Points, in no order, along strands that fork and pass close to each other.
Two points are linked if the straight distance between their rows is under 116. Some points are linked to none.
(1162): -15 -38 -69 -5 -28 -20 -22 34 0 -10 -23 20 -22 27 -2 -35 10 4 9 8 -8 -15
 6 15 24 -3 2 -14 10 15 -14 11 -6 -13 -9 -16 10 5 2
(403): 21 18 27 57 -30 -27 14 -22 -9 55 -43 13 49 0 -23 11 20 14 -19 5 -1 37 9
 -7 -16 36 13 -9 -13 39 12 25 7 8 -29 -4 -14 -11 -4
(625): 24 -43 18 33 -34 2 -17 8 4 -1 -6 16 28 26 -6 -34 17 22 -16 -1 7 29 28
 -14 -34 -11 -39 -35 -40 -4 -14 3 -28 -17 5 0 -2 21 -5
(883): 15 -4 -7 -44 17 -8 8 4 20 1 33 -2 -30 -8 40 -14 -16 -6 -3 12 1 15 5 7 -7
 -23 -6 23 -24 -12 4 -5 17 9 50 29 33 -2 -8
(1044): -26 28 -24 8 -26 11 -22 -9 17 -31 -21 -20 4 -13 -5 2 -7 -16 6 -20 39 -8
 4 -36 -23 10 0 -5 11 26 -13 8 -7 4 -11 -26 -29 -4 29
(981): 50 14 -1 -13 19 -6 -1 20 24 10 4 32 27 -5 30 -10 -2 -22 12 -35 -2 37 13
 11 -6 13 14 17 -13 -21 -34 -1 25 -26 11 16 -24 -4 39
(260): 8 23 -54 -23 19 -17 -6 -22 -60 -7 16 -26 2 23 -9 -6 -11 -5 -38 14 8 -44
 10 -1 2 -10 -10 45 7 6 2 -49 -2 20 -26 -53 45 -1 -39
(438): -51 -8 -8 -22 -20 6 -5 19 25 17 -1 15 -48 -32 29 -1 0 13 15 -13 7 -6 19
 -17 -27 0 -7 -9 -18 -18 -3 -1 -28 16 68 -27 -10 24 -8
(481): 13 -42 16 -37 3 -18 -18 -8 30 0 7 14 -5 -27 6 7 -3 44 0 11 3 -16 -3 8 32
 -2 25 -14 13 -36 -44 11 36 -11 2 2 -31 38 -5
(756): -41 -4 2 -10 41 12 3 0 -28 -7 45 -8 -25 0 8 9 -6 -2 4 -1 -21 -57 6 14 35
 -10 21 -2 -7 -14 24 0 27 24 -12 5 14 -11 13
(1114): -3 5 -8 18 7 -5 -6 14 3 -13 -13 -18 13 14 -18 -4 27 31 5 -4 34 -41 27 -9
 -3 10 25 -14 4 -17 -45 -11 12 -9 -20 -27 -8 20 6
(310): -1 -27 0 -14 -21 -34 -14 10 16 24 -5 40 -17 -17 33 24 -21 -17 39 -27 -7
 12 -33 4 4 40 -6 1 -15 -5 -14 33 -8 13 24 -34 -61 -1 8
(688): 1 35 -19 5 -38 5 -19 -10 18 -24 -29 -29 13 -9 -6 -22 12 8 -24 12 32 29
 26 -45 -35 -11 -5 -1 23 30 6 -9 -20 -2 7 -4 0 1 -4
(583): 19 -62 10 26 -18 5 -21 12 -24 25 -4 38 31 22 -2 -36 8 16 -28 -12 -15 9
 38 17 -4 -2 -8 -12 -48 -2 -15 9 -2 -6 -19 -7 9 10 2
(1278): 16 -7 -5 -29 -21 -42 20 5 2 -7 10 -1 -30 15 31 2 6 -22 24 24 -30 48 -59
 -3 27 4 -37 14 21 6 33 -9 -23 -10 32 12 -21 -23 -27
(181): 28 11 22 7 -10 17 16 29 19 -25 -10 11 7 19 9 4 28 -29 37 -37 -12 29 -34
 -1 -8 20 -18 12 30 -36 -18 -27 -42 -38 20 -11 -38 -6 13
(909): 1 -28 20 -30 15 30 -1 13 21 -25 8 11 -10 -16 8 -27 2 -1 -17 7 -22 25 -4
 16 36 -33 14 -7 30 -13 4 -1 14 -29 -12 65 6 3 6
(79): -20 49 -1 -3 0 -3 34 9 32 26 -33 -8 -28 -39 -22 13 -1 -21 10 19 -10 7
 -16 18 -14 19 27 18 48 21 41 0 -5 11 4 21 28 -3 -19
(528): 38 1 -35 -36 5 -29 -30 -49 -23 -1 33 -9 13 8 25 8 -32 7 -24 0 10 -36 23
 -8 -3 -5 -1 38 -33 -4 -24 -14 33 34 0 -40 12 -2 -19
(151): -43 -5 -38 6 -37 2 -35 -20 5 -22 -27 -5 -9 -12 -7 19 -26 -25 17 -34 31
 -22 -26 -27 -6 22 -13 -1 5 48 -12 24 -5 26 -18 -51 -51 -3 25
(543): 44 52 2 29 25 -29 28 -17 12 7 8 4 33 23 21 17 0 -8 21 11 7 31 14 -6 -9 5
 2 -23 -37 13 3 28 40 -10 10 35 -6 -27 39
(1130): 10 -46 -9 8 15 25 -32 -3 -10 -13 -2 22 34 10 -34 -29 -7 6 -20 -1 -4 -34
 25 41 28 -11 43 -8 15 1 -15 21 24 -2 -77 19 15 14 6
(90): 6 -30 -11 -36 -24 -4 -22 -27 -24 11 9 29 -3 0 31 -13 -24 -25 -26 -5 -46
 38 -26 4 33 -13 -24 32 -2 33 30 0 -21 0 -4 1 -11 -21 -15
(515): -38 31 31 4 30 15 51 13 -20 24 35 -13 -14 5 9 17 25 -20 25 -32 -29 -20
 12 6 8 14 17 10 -8 -44 11 -49 -2 -1 28 -7 -1 -4 -2
(219): 30 -5 -8 9 18 -11 -21 -2 5 10 -15 2 20 -3 -36 11 -19 -13 2 -26 18 -33 1
 34 -6 44 29 27 18 -17 -36 -1 8 20 -51 -43 -5 20 -13
(371): 65 16 27 -10 50 3 4 7 17 10 16 9 34 -7 -2 -4 -7 -18 -18 -35 -10 24 19 26
 2 11 19 43 6 -35 -32 -34 27 -7 -6 9 4 2 6
(1178): -17 34 -47 -18 -25 -23 -8 -15 -22 -7 -3 -12 -19 -1 12 14 -24 -33 -2 -10
 14 -15 -14 -23 -22 17 -22 30 10 19 2 -34 -25 23 9 -63 -6 -10 -19
(225): -37 -27 -13 2 -17 2 -22 14 4 7 -14 26 -18 -14 3 11 -25 -29 27 -34 2 -16
 -22 4 2 31 -4 5 -9 14 -1 28 -12 16 -8 -36 -38 0 25
(332): 12 20 -12 -11 -3 -9 1 10 31 -6 -9 22 10 -1 37 -5 28 -9 44 -27 5 31 -8
 -12 4 13 14 -19 6 -8 -27 9 14 -44 11 10 -58 -4 50
(233): -2 -13 19 30 -10 42 -9 -3 -11 -34 1 -8 34 37 -8 -38 31 18 -29 -7 10 14
 44 -16 -21 -31 -9 -31 -10 -10 -15 -20 -22 -21 -14 8 13 12 4
(164): -13 -32 32 -4 9 -25 20 23 -24 -6 32 -35 -41 -2 4 32 -1 27 20 34 -6 -22
 -42 -18 25 -2 -44 -4 -23 -21 17 6 2 21 50 -1 -12 -7 -24
(1177): 12 -72 -10 21 -35 -8 -29 -3 -6 36 -21 57 26 14 -13 -16 -10 17 3 -8 -1 -8
 22 35 -5 20 10 -21 -41 1 -20 44 0 2 -27 -26 -5 29 -4
(1236): 17 8 -3 -6 -15 26 -8 17 22 -30 -6 14 7 22 12 -13 15 -19 19 -50 -4 19 8
 -2 -25 10 -6 8 21 -44 -41 -47 -46 -29 22 -41 -17 17 5
(1322): 3 12 -31 -11 19 8 -13 -23 5 -22 15 -2 17 6 17 -20 -11 1 -18 21 17 -14 41
 7 6 -36 33 -16 -10 15 -1 27 50 1 -30 45 29 -11 23
(749): 10 31 15 16 2 8 28 -33 -32 1 14 -9 14 24 19 -10 4 -23 -34 5 -20 58 8 -9
 -12 -17 -26 8 -24 26 37 -25 -5 5 11 21 39 -31 -2
(186): -25 -42 22 15 2 62 -39 33 -7 -31 1 6 15 -7 -18 -38 11 14 -29 -27 0 0 36
 -18 -5 -34 -14 -21 -4 -1 -10 -2 -22 -18 -10 16 -3 5 32
(628): 18 17 33 7 40 8 34 15 -10 -44 37 -61 -4 7 -15 32 -3 6 17 35 13 0 -37 -15
 16 -24 -28 3 12 -28 5 -8 8 -7 26 40 4 -17 -7
(821): -17 -15 -11 -9 -10 -28 21 25 -31 11 8 -27 -52 -1 6 7 7 17 -3 38 -15 2
 -26 -7 20 -1 -32 21 -1 -5 31 -18 -17 14 47 -10 22 -7 -47
(767): 24 3 53 9 15 7 -8 12 -9 2 -5 -24 17 -46 -9 20 -14 7 -27 6 -8 36 -19 -25
 8 -2 -26 27 4 28 17 0 7 8 3 28 -25 -29 6
(618): 5 -36 11 -35 -1 22 -2 7 -5 -14 6 27 -14 -2 12 -31 -4 -32 -25 -5 -51 46
 -30 24 35 -23 -12 25 27 5 32 -17 -20 -19 -8 40 9 -14 -13
(869): -21 -19 1 -51 0 8 -33 -19 -14 -62 30 -19 -7 -11 16 17 -37 -2 -7 17 8 -21
 -38 -37 33 -40 -36 12 16 17 3 -6 -3 6 1 -4 -36 -13 3
(1175): 3 1 -48 -28 45 10 -34 -7 -64 -6 17 -19 5 -2 -24 -8 -33 -9 -36 1 -3 -56
 -5 10 18 -14 -12 48 11 22 11 -25 6 27 -51 -27 28 -11 -19
(1207): 4 29 -46 -8 -32 -5 -16 4 -9 -26 -11 -44 -9 0 -11 -15 -2 4 -31 25 26 15 3
 -41 -34 -28 -40 26 21 19 16 -23 -39 4 30 -16 29 -2 -35
(980): 4 3 -19 8 20 0 15 38 -2 -12 3 -23 -14 22 -1 -16 31 27 12 15 15 -21 30 -1
 3 -14 8 -12 -5 -30 -25 -12 9 -24 17 14 21 10 -2
(75): 13 -36 39 9 -14 -41 27 2 23 29 -7 23 -25 11 3 20 22 29 27 15 -17 19 -49
 14 12 24 -20 -36 -8 -25 -7 20 -16 -19 27 4 -25 17 -26
(290): -22 -49 29 0 -20 -39 20 -12 -2 -2 17 -1 -35 16 6 25 9 44 19 38 -20 -17
 -49 -2 37 0 -29 -41 -14 -9 6 22 -1 4 26 -4 -14 8 -23
(1376): 3 23 3 20 12 3 3 37 2 22 -38 -18 17 -27 -25 -9 32 23 -7 -6 18 -2 31 -6
 -7 18 31 8 25 2 -19 -10 15 -9 -16 5 -9 4 8
(1200): -30 6 32 15 39 41 44 33 -27 14 21 -41 -15 2 -16 16 28 13 27 -12 -25 -16
 1 8 8 -9 1 16 -1 -60 -5 -48 -18 -3 38 8 19 10 -20
(770): -30 -64 -43 -4 -14 14 -35 16 -17 -24 -4 33 -6 34 -17 -24 -16 -7 -1 -1
 -15 -44 7 29 33 -15 1 -17 -2 8 -14 11 -10 0 -35 -26 17 12 9
(531): -10 -24 -30 -38 -15 -42 -4 5 0 -25 10 5 -32 27 15 12 -6 9 28 14 -12 -28
 -42 6 39 5 -17 1 26 -15 -23 -30 -15 8 31 -57 -15 14 -32
(725): -15 38 -12 38 3 21 16 -9 -20 -14 -21 -4 13 32 -33 -7 16 -31 -5 -6 -5 -15
 -5 21 -5 10 26 -11 36 17 25 -5 -12 -5 -65 3 33 -21 9
(36): 31 57 16 40 -9 -15 25 -42 -23 15 0 -16 46 28 7 8 5 -12 -23 4 8 34 30 -25
 -39 10 -12 6 -37 30 17 -22 10 16 -5 -10 19 -26 0
(445): 27 -29 0 -17 28 -4 -27 -12 -2 5 8 0 13 -5 -35 -9 -9 16 -22 -5 -18 -37 8
 38 38 9 35 24 32 -18 -19 -14 23 9 -53 -15 5 22 -20
(966): -19 36 -8 -5 -12 36 9 22 50 6 -50 -8 -22 -41 -35 -3 7 -12 14 -2 8 6 -7
 21 -37 8 29 18 66 -8 12 -4 -37 -3 4 8 22 24 -13
(1242): -75 19 8 -1 -20 9 29 12 -4 10 14 -22 -38 -11 22 16 24 13 31 0 -3 -16 8
 -40 -14 -8 -11 -18 -16 -14 17 -15 -24 5 66 -11 -20 4 -3
(819): -21 45 13 41 3 41 32 12 -18 -9 -13 -20 13 27 -26 2 28 -19 5 -15 -10 0 11
 1 -23 -1 9 -4 24 -8 16 -34 -29 -17 -19 2 29 -11 6
(1254): 42 -6 -43 -24 -18 -32 -3 19 16 -42 -1 0 -15 38 4 0 -3 -15 27 1 1 -1 -37
 10 3 10 -26 11 41 -31 -41 -38 -31 -22 12 -38 -6 13 -32
(51): 39 -27 -8 12 -26 -21 -18 -19 12 4 -13 11 49 0 -11 -5 0 35 0 20 28 5 14
 -4 1 2 21 -27 -10 12 -29 44 37 -11 -28 19 -30 19 2
(574): -26 25 -56 -31 -30 9 -22 -10 -15 -24 6 -6 -22 0 6 -12 -25 -30 -18 -13 12
 6 -8 -31 -39 -17 -47 31 12 15 26 -31 -59 16 35 -52 22 -1 -26
(381): -81 -3 -30 -14 -9 21 -3 31 -5 0 -6 11 -45 -17 9 -18 9 -9 13 -13 -10 -32
 18 -3 14 -4 21 -4 10 8 17 -1 -11 8 8 -13 2 2 21
(1074): -28 25 -11 14 43 23 5 14 -17 -37 30 -16 -3 21 18 6 5 -11 21 -8 11 -44 16
 -5 17 -18 22 -24 -7 -11 -5 8 28 -7 -16 24 2 -22 46
(577): 10 -40 -21 -46 -28 -25 -43 -27 34 -17 -6 13 -2 -29 15 16 -34 26 8 7 15
 -12 -15 -3 28 1 11 -9 19 4 -47 24 26 6 -1 -18 -45 24 -7
(412): -12 16 42 19 34 29 5 8 -3 -41 21 -59 0 -12 -39 39 -11 17 15 20 29 -38
 -34 -11 -3 -15 -11 -12 24 -7 5 1 -5 4 -14 19 5 -4 0
(461): 0 8 30 38 31 -1 45 20 -18 67 -26 25 6 -11 -8 -7 51 21 -11 -2 -18 24 39 7
 -3 9 16 -24 -32 -8 15 1 15 -17 17 34 14 5 8
(254): 25 3 8 -4 2 5 2 -10 22 -21 23 1 24 22 39 -25 24 18 14 -4 16 30 33 -21
 -19 -29 -12 -43 -34 -18 -34 -10 16 -41 18 28 -14 12 31
(363): -4 -3 -23 28 20 7 -1 -3 -27 2 -11 10 12 32 -33 -21 18 -9 -17 1 -25 -28
 10 47 32 5 48 -11 36 7 11 4 12 -2 -77 12 35 -9 -3
(179): 10 36 26 12 22 7 14 4 40 14 -46 8 22 -36 -33 8 17 10 3 3 28 13 1 12 -17
 19 40 -13 36 4 -9 24 23 -15 -25 28 -11 20 21
(345): -4 -4 55 6 27 -20 43 7 17 47 -5 28 -22 -10 1 29 38 12 35 -10 -9 5 -30 12
 9 32 7 -28 -12 -43 -3 12 -7 -20 33 8 -35 19 -2
(247): 48 -16 23 31 6 -23 -9 -28 3 17 -2 -10 43 -6 -38 18 -11 34 -13 28 21 -18
 4 9 6 11 16 -13 -11 6 -11 46 43 14 -36 14 -7 8 -9
(887): 7 46 -6 13 20 5 28 24 3 -18 28 -29 -8 24 30 14 0 -19 37 -5 25 8 10 -25
 -40 -12 -28 3 -38 -21 0 -12 -9 -7 61 5 10 -16 22
(1232): 19 -39 57 -18 2 47 -23 5 14 -2 12 20 18 -32 11 -26 -16 -4 -44 -30 -8 49
 13 -6 -15 -23 -23 17 -18 1 -9 -11 -8 -5 13 29 -1 1 13
(1248): 64 21 28 -5 36 9 -2 -6 -3 -6 9 -8 30 -6 -13 8 -31 -29 -32 -7 -1 27 -7 10
 -15 0 -21 50 5 3 0 -29 -1 10 -10 11 22 -12 -14
(968): 36 -11 -41 -12 -27 -19 -10 -2 40 13 -25 33 20 -5 9 -31 -15 -5 8 28 13 46
 15 21 -13 -10 17 -19 -3 30 2 53 30 -21 -12 57 11 5 17
(677): 5 10 35 8 7 28 14 -6 45 7 -40 30 19 -7 -23 -9 25 5 8 -2 24 17 14 14 -36
 4 26 -36 13 -23 -12 17 -14 -34 -11 22 1 39 12
(1373): 41 -14 -3 -7 22 -10 8 8 11 5 34 7 17 8 31 -13 -4 18 4 12 14 9 38 -3 -6
 -29 -6 -26 -57 -16 -25 21 56 -18 22 58 12 0 28
(221): 27 -46 -32 -10 -39 -5 -35 0 12 13 -17 34 45 -17 4 -44 -4 28 -17 16 22 27
 43 4 -6 -20 24 -17 -14 23 -21 44 38 -16 -18 40 -15 21 12
(1208): -31 -14 24 2 -9 -10 21 16 26 -29 0 8 -25 24 -6 22 21 13 58 -6 9 -30 -61
 2 14 11 -12 -32 25 -24 -20 9 -33 -18 19 -13 -31 14 4
(513): 51 9 -9 5 22 -3 -20 16 -13 -5 -6 -1 20 -7 -18 15 -51 -50 -7 -4 8 9 -31 5
 -13 12 -40 45 -6 28 8 15 -11 12 -19 3 2 -31 4
(1126): -53 22 30 21 14 7 41 23 -11 17 7 -46 -32 -23 -6 32 37 43 30 16 13 -42 3
 -37 -5 -7 -2 -26 -11 -21 0 -3 0 -1 47 11 -12 2 -8
(644): -25 20 10 -9 9 50 -9 28 34 8 -30 9 -7 -50 -24 -4 -5 -21 11 -44 9 -10 13
 22 -37 21 33 21 43 -25 -14 -23 -29 3 -7 -18 -2 27 3
(518): 0 27 -13 7 -16 -9 11 -1 24 39 -37 18 -6 -17 -1 -21 -3 -12 -21 15 11 32
 31 15 -49 13 15 8 -10 24 26 12 -6 16 11 6 44 9 -11
(979): -7 -35 -62 -38 9 -2 -34 -13 -36 -22 12 12 -10 19 -13 -9 -34 -12 -13 11
 -18 -52 -15 22 53 -20 -2 23 18 17 -2 0 7 13 -44 -23 18 -1 -16
(742): -4 23 53 43 33 12 32 26 -1 49 -24 -3 9 -38 -27 22 15 18 1 2 7 1 21 -7
 -34 16 -3 -13 -27 2 15 9 7 7 15 22 5 3 10
(915): 29 27 -12 -15 3 -17 3 -15 10 -27 45 -16 8 27 59 -6 -3 -8 20 -1 13 28 14
 -27 -18 -24 -25 -8 -42 1 -15 -16 17 -15 34 11 -7 -18 26
(1243): 28 28 -61 -30 -10 -42 -10 -68 -40 13 20 0 9 36 22 10 -26 -15 -21 2 -5
 -17 3 3 3 12 -4 36 -13 11 -2 -25 6 24 -16 -63 16 -6 -38
(512): -13 -24 20 -16 -13 49 -33 29 22 -28 6 4 -3 -26 8 -29 -2 -2 -23 -27 0 38
 12 -27 -13 -34 -26 5 1 -1 3 -3 -31 -16 35 21 -12 3 19
(459): -15 -16 21 49 -7 8 0 24 2 34 -46 16 5 -14 -51 1 6 4 -2 3 7 -9 -11 23 -15
 29 7 -19 5 27 18 43 -14 8 -44 7 6 6 7
(27): -6 -15 -42 -4 -36 33 -19 25 21 -45 -16 16 -10 37 -18 -32 14 -19 16 -29
 -8 2 -3 11 -16 -10 -18 -5 38 -30 -14 -29 -67 -26 15 -39 17 24 -4
(824): 8 40 35 39 14 4 10 -59 -36 9 18 -21 45 8 -10 25 -6 1 -31 0 -6 -8 23 -17
 -6 2 10 -7 -24 24 24 -2 33 28 -38 -1 8 -27 13
(570): -2 28 -45 6 34 0 -4 -8 -13 -22 29 -16 -1 20 10 4 -28 -22 6 14 25 -44 23
 9 -2 -19 15 -4 -32 13 10 31 43 20 -21 20 38 -25 32
(439): -15 -6 11 -35 -16 2 -13 -33 13 21 0 25 -16 -29 32 -5 -20 -17 -24 -12 -21
 26 -2 3 -1 7 10 26 -2 14 22 -9 -10 18 6 -11 -2 1 -11
(899): -46 10 11 21 -51 -10 17 -35 0 1 -22 -6 -21 15 -9 5 18 14 -14 29 -7 12
 -31 -14 -4 2 -4 -35 20 38 44 10 -30 1 -19 -4 13 -6 -20
(771): 32 18 33 49 -3 -31 12 -16 -4 38 -25 -13 36 -1 -39 22 11 20 -15 6 13 -10
 2 0 -16 41 14 3 1 7 -9 6 10 20 -32 -23 -9 3 -20
(610): 4 8 1 -3 -12 -26 0 -10 20 -10 0 -4 2 9 23 14 18 20 25 3 10 9 -17 -23 14
 8 3 -26 1 1 -25 11 13 -21 5 -3 -44 -3 20
(480): 4 4 -1 39 29 3 12 22 -39 47 -11 25 22 -1 -2 -27 28 11 -28 -8 -27 7 53 19
 11 0 31 -4 -24 14 14 14 35 5 -19 37 31 -22 21
(1139): 13 -27 36 52 -22 4 -13 -20 -37 46 -20 20 51 -7 -19 5 6 25 -28 -3 -13 14
 20 -1 6 13 8 -15 -33 36 18 45 16 10 -37 6 -14 -17 7
(863): -36 -17 -2 -7 4 -10 4 17 -23 12 15 2 -27 0 12 2 15 12 5 -4 -28 -29 1 0
 39 3 13 2 -1 -5 7 -12 8 7 7 -15 -8 -6 4
(813): 18 13 -16 -14 5 -3 10 -40 -17 7 37 13 4 28 40 -16 -23 -34 -29 8 -15 38 8
 8 -15 -29 -21 13 -45 34 35 1 11 15 12 28 52 -31 4
(110): 20 3 -35 -20 -2 -13 -7 -16 28 21 0 39 -1 -13 21 -1 -46 -34 9 14 -3 31 -5
 27 0 -6 5 11 -24 38 31 62 26 9 5 46 18 -19 20
(992): -2 24 34 -6 14 -6 64 -22 -30 13 24 -31 -16 16 -6 15 23 -17 0 6 -44 38
 -37 9 35 11 -6 25 28 -31 41 -50 -12 3 23 6 14 -8 -42
(760): -3 30 -12 -2 -20 -39 10 -23 11 15 -6 -22 -11 -8 21 10 13 30 -3 36 11 4 6
 -23 3 4 15 -14 -3 18 8 15 29 5 9 5 -3 -7 -5
(508): -15 29 -39 -18 -29 -49 4 -21 4 28 -9 -8 -25 -16 27 17 0 1 2 0 2 -12 5
 -13 -2 34 22 14 5 11 -8 -13 13 23 11 -44 -14 0 -21
(317): 1 6 -24 -22 -20 5 -24 -30 9 0 -4 21 13 1 30 -27 -8 -18 -19 -19 -2 29 26
 -4 -8 -6 17 13 -5 23 -2 -4 2 -2 -14 -8 1 -5 14
(786): 10 -1 -50 -3 -28 2 1 12 -12 -55 -10 -2 -8 56 -17 -17 11 -27 15 0 -5 -6
 -41 8 1 -9 -33 4 50 -11 -1 -35 -52 -35 -10 -35 18 -3 -11
(1198): 9 -24 16 -43 15 -18 -15 -35 22 2 19 8 -12 -19 -3 14 -7 20 -12 2 -24 -21
 -13 23 52 9 36 15 37 -32 -18 -13 27 6 -14 -17 -17 29 -20
(229): -8 -26 -19 -44 -32 -16 -39 -32 18 -53 10 0 -3 1 24 11 -28 10 11 12 4 -6
 -37 -31 37 -19 -21 -11 26 24 -28 -1 0 -3 6 -19 -52 2 1
(65): -43 22 -54 -15 6 9 -9 53 9 4 -10 -11 -44 -31 2 -19 -9 -21 12 -9 20 -27
 25 -4 -15 -3 14 26 3 12 11 3 -1 14 23 0 24 -6 15
(501): 3 -46 42 28 1 14 -21 24 -10 46 -32 27 15 -41 -34 -4 -2 19 -25 -2 -18 13
 4 22 7 15 6 -2 -8 19 19 34 2 10 -34 16 -4 3 3
(772): -7 -32 -15 -24 -22 -29 -18 33 34 13 -14 34 -44 -25 27 2 -9 11 30 -5 11 9
 -6 2 -19 16 -16 -19 -15 -21 -23 23 -19 6 52 -24 -30 25 -6
(812): 10 20 9 -8 40 9 -7 23 11 22 -6 -5 5 -42 -23 10 -11 -11 4 -44 5 -32 16 28
 -14 42 40 36 29 -28 -30 -38 11 19 -22 -32 -8 18 -4
(774): -35 29 24 18 2 51 13 1 26 -14 -12 -16 1 -4 -15 5 23 7 15 -10 18 -5 18
 -15 -32 -14 11 -25 11 -21 -2 -6 -28 -20 6 8 3 17 15
(1084): -8 4 -64 -12 -16 -11 -19 30 23 -10 -24 -4 -27 -9 4 -35 -1 -2 -1 20 25 -1
 20 -6 -7 -12 9 2 8 24 5 26 6 -2 6 16 20 -5 9
(1218): 16 -5 6 -21 32 -12 -15 -38 -33 -20 54 -22 4 9 5 31 -32 3 -11 -2 -4 -50
 -12 -9 27 -8 -12 23 -15 -21 -9 -23 26 26 -9 -37 -4 -7 -6
(1214): -16 9 -3 26 -3 -5 5 -29 -5 35 -2 23 1 9 -13 25 -31 -35 8 -12 -8 -21 -7
 27 -9 34 16 0 -26 18 30 30 5 26 -38 -23 15 -6 8
(1315): 8 11 -27 -17 7 -12 13 -11 3 22 25 39 -11 24 46 -14 -22 -52 10 -2 -29 35
 -5 30 1 -8 0 14 -35 24 42 24 8 7 14 29 33 -32 16
(245): -8 6 11 -12 3 32 -14 -29 4 4 4 14 25 -10 20 -37 4 5 -45 -8 9 18 55 1 -16
 -28 32 1 -17 19 2 -1 24 7 -17 20 25 1 20
(1290): 7 -41 -21 15 -31 -5 -28 -30 1 31 -19 46 14 15 -9 0 -38 -21 -1 -12 1 -5 8
 38 -19 29 9 2 -38 19 3 47 -9 26 -37 -36 12 13 -7
(1027): -12 18 47 12 -16 -1 26 -48 -5 -13 0 -35 -2 3 -10 23 10 22 -22 35 -3 23
 -33 -22 10 -7 -7 -21 22 15 28 -6 -7 1 -13 16 5 -6 -23
(172): -28 -24 6 34 -40 -1 -12 -12 -3 0 -32 8 4 19 -25 -12 20 25 -16 14 4 -6 -1
 -3 -6 7 0 -34 7 27 7 18 -23 0 -32 -17 3 10 -8
(667): 33 4 9 -22 -13 -16 18 23 28 -22 -9 3 -11 3 19 5 16 -24 33 -3 -18 40 -57
 0 16 12 -15 15 48 -17 1 -10 -23 -29 24 15 -35 -15 -6
(999): 21 -6 54 -5 -24 -12 -3 -28 18 -3 -12 -19 1 -29 4 22 -4 25 -24 26 1 45
 -33 -28 2 2 -22 0 13 14 5 2 -5 2 11 14 -30 -3 -24
(1017): 22 20 31 10 35 -1 36 15 15 -23 32 -32 -8 15 13 28 -7 -4 37 22 20 4 -18
 -12 -14 -11 -31 -14 -32 -30 -4 10 8 -9 48 34 1 -7 10
(325): 11 -7 15 -25 10 12 -29 11 -16 -35 6 -27 4 -29 -4 8 -20 -5 -20 3 -3 4 -34
 -29 23 -17 -29 34 32 17 3 -17 -12 -3 -8 3 -33 -19 -5
(25): -13 -26 -19 -15 -30 -29 -11 21 -18 -21 -1 -26 -33 6 1 2 6 34 -9 27 -3 -9
 -22 -25 22 -12 -35 5 20 5 -6 -26 -24 3 33 -34 -6 3 -37
(13): -38 19 67 44 25 36 46 17 -30 40 5 -39 -8 -35 -31 31 21 27 6 2 -11 -17 12
 -16 -20 1 -12 -20 -28 -11 23 -17 -3 15 27 21 8 -2 -12
(738): -3 -34 3 -14 18 16 7 34 15 -16 13 13 -19 9 6 -23 9 9 9 10 -8 -7 9 19 17
 -25 2 -21 -5 -34 -15 6 6 -29 9 38 14 15 8
(416): -29 10 24 -6 31 37 37 11 -20 -25 36 -60 -23 -1 -9 25 1 1 28 25 -1 -1 -27
 -6 6 -35 -16 18 10 -44 20 -24 -16 7 47 28 24 -1 -21
(536): -6 28 48 32 23 8 -1 -22 -15 -10 16 -42 23 -14 -27 41 -10 19 -5 3 26 -43
 -5 -22 -11 9 2 -13 -8 8 -2 -2 22 21 -33 -10 -12 -9 14
(1354): -37 20 36 5 30 -3 54 5 8 27 18 13 -23 15 7 30 39 -9 52 -26 -14 -35 -14
 11 15 27 24 -20 -2 -50 0 -12 -6 -16 22 -6 -25 12 9
(354): 6 -3 -25 35 15 -6 1 8 -26 45 -2 26 10 15 -8 -7 -11 -16 -7 -5 -13 -15 30
 34 2 15 20 4 -44 18 24 38 24 20 -26 9 36 -20 16

A fork is a point with three links, a tip a point with one. Leave the first point through the second and follow the links. Name the first fork or tip that comes.
(438), (772) -> (513)
(172), (459) -> (628)
(1322), (245) -> (445)
(618), (90) -> (1218)
(164), (821) -> (1278)

Follow the links from the first point to the second, and from the first to the third. Name the last point that the two ways share.
(999), (738), (79) -> (445)
(1373), (51), (1278) -> (628)
(774), (1139), (644) -> (445)
(290), (887), (824) -> (628)
